Points, in no order, along strands that fork, close into loops and pass close to each other.
In the rows, zero is written as 128.
Two points are linked if the straight distance between their rows is under 92.7. Some points are linked to none.
j_405: [136 153 165 102 150 141 177 166 108 153 115 157 107 153  85 122 169 114
  61  82]
j_129: [131 125 114 119 130 155 129  52 152 166 190 102 139 110 143 124 126 173
 159 134]
j_851: [156  99 170  83  88 137 150 140 127 148 163  89 101  73  90 128 122 133
 139 127]
j_191: [144 156 104 168 185 137 118 113 119  64  57 161 119 188  92 129  90  88
 112  75]
j_415: [129 116 106  97  74 124 150 106 101 190 155 160 117  65 147 132 141 128
 151 130]
j_57: [113 174 150 156 167 123 130 176 102  81  71 160 135  83 111  89 128  72
 102 162]
j_99: [101 111 111  91  93 138 126 116 109 180 182 115 106 122 193 146 117 167
 148  96]
j_91: [126 142 121 159 119 101  91  98 107 119  93 155 166  73 178 102 135  87
 131 142]
j_425: [137 112 120  89 118 115 150 118 113 136 139  54  80  54 141 133 127 127
 205 162]
j_331: [150  94 120 150 160 110 139 127 171 101 115 131 195 174 140 133 102 131
 155 185]
j_460: [149 126 158 112 141  99 146 196 102  91 120 102 108 102  83  92 166  90
 132 155]
j_418: [122 125  88  99  89 137 126 120 100 173 144 161 132  98 179 149 118 149
 132 107]
j_252: [174 116 118  60  87 138 168 159 120 151 144  94 125  40 137 137 110 134
 166 137]
j_771: [156 132 108 143 140 129 120 114 178  84 131  75 182 161 155 137 140 137
 127 132]
j_398: [151 132 164  97 169 149 145 142 122 134 103 130  90 172  49 117 154 115
  81 110]
j_515: [118 139  93  96  83 173 117 151  99 168 114 156  77 129 132 161  75 153
 104  80]
j_87: [125 135 146 117 136 142 143 127 157 139 193  45 153 122 166 115 143 164
 144 105]
j_710: [111 152 115 187 126  91 114  99 145 117 120 149 161 149 190 126 163 118
 102  96]
j_994: [131 119 167 112 107 155 123 126 135 150 148 162 104 139  72 133 141 140
  85 110]
j_751: [161 122 179  93  86 121 167 174 135 135 166  94 111  84 112 117 162 119
 118 109]
j_447: [ 87 125 181 127 113 122 127 120 122 167 177 145  98 174 121 124 162 149
  96  93]
j_605: [173 125 186  93  95 138 170 179 146 122 151 130 157 101  99 136 157 133
  90 118]
j_743: [140 141 125 110  97 133 140 164 105 132 133 153 123  77  86 117 142 109
 107 140]
j_385: [128 127 117 158 106 143 133  80 157 150 157 164 163 181 151 155 126 161
 105 105]
j_5: [123 135 140 157 139  94  97 120 126 112 124 131 116 134  99  98 168  99
 114 135]
j_836: [100 146 135 134 204 136 144 206 120 117  90 159  93 122  69 115  58  86
 128 184]
j_697: [ 95 127 165  97  89 144 153 153 109 140 154 158 103 188 174 146 130 166
 104  77]
j_324: [107 137 178  92 127 136 153 171 112 142 140 124  92 188 144 136 139 148
  87  53]
j_698: [146 104 120 131 132 112 153 127 111 123 121 143 149  55 116 108 132  97
 171 202]
j_68: [163 115 130 115 125 174 110  90 178 118 163  93 146 181 125 143  80 178
 139 106]
j_204: [103 119 120 140 123 149 125 158  99 147 107 154  79  89  43 131  93 106
 136 198]
j_578: [105 155 116  91 117 127 143 203  81 138 111 139  81 122 151 124 147 125
 106  79]
j_630: [118 151 112 191 141 110 110 112 163  96 134  93 152 183 178 128 150 136
 113  85]
j_136: [128 152 115 130 150 129 155  94 160 138 186  76 178 104 189 101 172 160
 163 119]
j_170: [158 124 153 127 129 129 134 139 178  95 130 112 154 177 104 143 149 144
  91 130]
j_101: [130 153  90 149 142 129 120 117 115 107 100 166 107 211 138 159 106 131
 117  23]
j_946: [107 149 106 148 101 100 115 115  78 149 110 173 154  52 203 105 130 100
 129 120]
j_952: [114 143 128 164 125  72 115 124 115 123 137 104 144  92 196 105 180 108
 130 109]
j_54: [156 128 174  76 142 151 143 180 125 117 122 113  88 129  60 126 135 128
  98 110]
j_271: [120 132 183 103 127 120 144 173 143 141 158  88 104 153 120 129 173 144
  86  79]
j_536: [182 129 129  80 105 142 171 128 138 131 146 143 182  73 127 129 134 138
 125 148]
j_220: [172  89 165  85 108 159 149 120 147 138 156 121 142 101  75 138 109 145
 128 151]
j_611: [129 133 114 177 146  98  92  74 145  97 113 132 158 145 166 120 139 122
 132 136]
j_162: [117 124 141 118 124 134  95 137 133 152 142  95  58 164 109 138 130 147
 109  77]
j_802: [101 134 165 166 130  87  68  81 117 109  82 125 155  94 177  90 132  70
 154 149]
j_124: [146 115  84 135 121 172 100  97 118 123  97 166 120 147  76 151  64 140
 141 147]
j_372: [155 119  86 132 122 152 111  90 131 123 116 169 166 131 113 138  93 142
 138 169]
j_622: [ 80 139 157 177 135 123 131  88 143 154 171 141 117 192 121 121 179 144
  83  98]
j_923: [132 104 130 139 153 158 117  83 175 120 173  77 162 183 117 138  76 165
 169 155]
j_283: [107 139 139 188 149 119 114  82 177 111 153 112 130 200 108 120 163 139
  94 117]
j_409: [121 138 127 158 149  89 106  81 130 114 132  96 164  84 210 101 160 100
 158 145]
j_930: [146 125 132  96 131 176 128  98 168 140 179  63 163 137 162 133  96 189
 148 102]
j_445: [ 86 119 131 120 101 137 105 122 113 177 184  96  72 155 155 139 122 158
 124  75]
j_208: [ 86 107 112 164 156 123 112 157 107 151  81 153  88  96  85 138  61  96
 163 200]
j_615: [130  96  95 114 120 140 104 100 113 149 117 115  96  99 113 153  92 136
 174 181]
j_243: [165 106 167 119 142 125 151 169 172  95 123 118 174 153  93 135 137 130
 126 178]
j_861: [107 126 198 128 100 109 179 156 147 150 184 115 137 143 143 120 195 139
  96  94]
j_474: [136 139 138 141 111 144 145 108 181 114 149 120 171 180 137 150 139 156
  92  97]
j_616: [139  92 138  87 134 137 133 109 139 144 164  56  98  98 121 140 115 147
 196 171]
j_325: [125 135 159 124 102 112 178 131 160 148 176 118 176 123 177 134 176 141
 102 123]
j_889: [156  93 157 105 127 124 144 143 144 121 151 113 149 118  84 122 131 125
 158 181]
j_564: [150 134 132 103  88 121 161 151 134 133 154 122 174  95 159 132 161 142
 125 125]
j_693: [135 155 127 113 131 115 118 175 110 121 113 116 110 143 136 128 149 132
  97  82]
j_60: [123  99 129 161 165 129 115  58 152 126 161 124 157 144 119 112 123 139
 162 196]
j_209: [125 157  89 166 141 123 118  90 180  97 148  77 191 161 200 133 139 150
 131 110]
j_563: [132 182 124 170 191 116 112 152 108  55  37 145 123 162 123 114 106  70
 116  87]
j_735: [158 121 135  99  98 172 134 145 140 128 133 158 137 168 121 167  79 170
  95  60]
j_459: [126 143 147 157 122  96 140 137 111 127 129 164 130 110 123 111 191  98
  94 128]
j_761: [115 124  92 134 104 110 108  80  90 168 141 141 109  61 155 120 141 117
 155 135]
j_466: [107 165 134 150 137 100 136 161  88 113  98 172 129  65 107  88 164  78
  89 135]
j_683: [132 128 127 200 160 104 108  80 185  67 101 111 174 190 152 126 126 119
 125 140]
j_377: [141 153 113 111 117 149 139 147 137 117 118 155 117 214 139 172 101 154
 107  42]
j_566: [117  91 133 173 165 102 102 125 137 114  79 164 135 166 121 114  81  93
 144 174]
j_281: [118 146 108 115 104 114 164  96 128 160 164 159 181  99 211 132 167 142
 132 125]
j_780: [130 107 148 122 118 174 104  85 161 152 168  99 109 163 108 147  86 170
 110  88]
j_122: [134 137 104 147 105 110 151 111 134 136 126 174 198 105 183 134 171 123
 103 134]
j_108: [156 131 116 131 111 142 127 125 139 117 119 170 159 129 101 140 135 140
 107 142]
j_438: [146 119 122 153 153 107 143  96 166  91 117 136 209 126 142 129 141 119
 141 190]
j_80: [100 147 115 169 151 101 143  71 144 138 174  95 169  85 189  94 180 126
 150 136]
j_766: [104 120 151 119  95 109 135 145 106 169 165 146  88 126 126 125 168 126
 111 102]
j_192: [ 85 133 118 140  95 145 139  79 114 156 168 178 148 181 192 153 119 167
 122 105]
j_154: [144 113 148  78 113 156 134 198 125 124 115  82  78  97  68 138 115 133
 132 128]
j_349: [ 96 135  90 141  97 112 137  89 105 162 152 204 171 129 209 144 134 146
 120 116]
j_805: [144 139  70 120  99 181 104 128 111 139 103 173  93 144  87 159  59 150
 112  95]
j_925: [156 117 127 104  91 171 125 119 146 150 143 158 153 140 124 146 104 163
  97 113]
j_885: [109 124 152 150 163 102 124 168 102  95  90 158 118  92  76  88 125  73
 129 185]
j_604: [135 102 137 169 160 106 124  63 146 122 132 164 181 119 115 113 139 109
 151 211]
j_672: [ 76 144 144 161 121  67 126 145 108 129 139 128 117 140 205 118 188 110
 112  94]
j_254: [135 119 139 115 145 133 101 148 137 108 118  87  87 174  86 121 132 139
 123 114]
j_424: [127 128 141 147 171 111  93 142 118  94  88 114  92 167  96 101 139 105
 119 120]
j_328: [154 119  92  99 113 123 149 110 108 135 136 121 134  50 135 123 138 118
 180 162]
j_601: [125 158 119 119 129 151 129 169 101 123 105 156  91  90  59 123 108 102
 102 154]
j_580: [115  92 130 155 148 100 124 118 116 128 109 155 149  97 127 105 101  80
 179 204]
j_39: [ 94 127 171 161 156  87  72 126 113  98  68 108 129 126 150  79 118  68
 164 148]
j_949: [143 119 103  82  88 125 137 151 101 162 143  71  90  53 150 146 128 135
 173 113]
j_852: [153 116 104 171 150 119 107 119 162  67  94 129 172 194 145 140  92 127
 140 149]
j_737: [122 139 118 176 119 102 136  80 157 111 116 179 195 120 145 132 179 109
  87 154]
j_197: [122 167  96 136 121 142 107 166  90 107  87 169 130 100 130 112 112 119
  98 108]
j_568: [126  84 123 102 158 150 143  81 154 166 161  95 116 114 116 144  89 150
 212 191]
j_488: [103 145 111 132 114  90 115 164 120 130 139 104 138 159 222 129 166 138
 126  79]
j_279: [124 135  88  87 143 144 119  72 151 157 172  87 113  93 177 131 119 175
 191 114]
j_241: [143 131 101  89  89 153 110 162 110 152 121 119 102 109 115 145 101 144
 124 107]
j_700: [179 122 112 100 135 139 129 142 158  88 120 100 176 149 141 137 113 152
 143 142]
j_186: [ 97 140 130 105  84 133 163 168  94 128 126 181 144 173 175 159 125 158
 111 102]
j_131: [116  96 115 118 105 156 100 106 116 179 125  76  54  96  84 165 101 146
 171 150]
j_835: [123 137 130 183 168 106 121  88 171  76 100 139 148 191 106 127 154 109
  93 131]
j_909: [124 122 109 138 108 118 104  94 115 159 153 119 113 119 134 122 148 135
 135 125]
j_109: [142 101 122  98 136 164 134  53 155 157 162 132 142  99 118 134 110 158
 172 174]
j_230: [ 89 104 167 163 151  83 100 141 109 108  88 126 101 101 105  85 134  68
 157 176]
j_960: [139 164 119 131 192 123 125 189 115  57  59 125 137 146 121 110 110  96
 121 124]
j_583: [150 126 143 129 181 149 140 130 127 103  91 158 110 197  47 120 127 115
  96 141]
j_142: [129  96 134 100 112 145 122 159 119 147 105  77  64  99  74 162  92 145
 156 153]
j_657: [101 152 102 144 143 128  73 130  82 118  70 129  50 138 114 119 108 108
 116  87]
j_841: [ 86 131 106 150 105 115 114 153  80 143  87  99  50  43 108 129 112  94
 162 152]
j_587: [126 146 139 125 146 118 179 153 140 121  90 161 139 179 110 136 169 112
  56  87]
j_867: [132 144 132 148 208 133 136 139 114  85  61 162 105 193  67 119  97  88
 105 121]
j_996: [126 131 151  97  98 148 147 152 105 168 143 183 103  89  58 125 132 124
  86 119]
j_64: [114  86 151 156 164 117 117 104 150 136 166 100 123 152  79 108 130 125
 168 187]
j_581: [154 134 115 112 129 125 113 173 136  77  97 115 137 140 125 127 127 131
 120 123]
j_734: [115  96 102 148 143 119  99 117 112 132  88 132 108 102 119 123  74 103
 175 187]
j_461: [152 124  74  94 113 149 107 113 116 129 113 111 131  86 144 144 104 129
 168 155]
j_800: [154 110 118 120 158 109 127 110 134 106 144  87 158 104 162 121 132 133
 186 175]
j_833: [119  95 131 118 111 167  92  76 138 164 155  90  76 143  86 159  89 153
 142 133]
j_970: [ 95 135 118 116  95 114 120 169  79 165 128 138  75  93 120 118 146 118
 113 100]
j_503: [110 156 107 119 114 144 164 174 105 122  99 187 130 190 155 151 121 146
  89  62]
j_863: [129 140  86  86  82 135 138 185  87 157 119 115 113  68 152 140 111 139
 135 107]
j_27: [136 149 123 120 202 136 136 208 110  76  65 139 104 149  82 112  75  93
 118 150]

How many points has the smallest loop of links through each point below? Write none if it is on no loop.
j_622: 16
j_461: 6
j_780: none

A tip is a point with one link. Name the tips that can be reached along the links from each point below, in the order of the rows.
j_889: j_605, j_737
j_564: j_252, j_101, j_536, j_279
j_615: j_994, j_836, j_923, j_488, j_587
j_99: j_946, j_909
j_447: j_64

A piece is two or more points that can be reached from each other along the links. Count, over all rows, the pieces, the separate loops (a circle has one, a figure eight two, a Y none), the forks (points with three links) and the tips (points with one).
pieces: 5
loops: 2
forks: 8
tips: 14
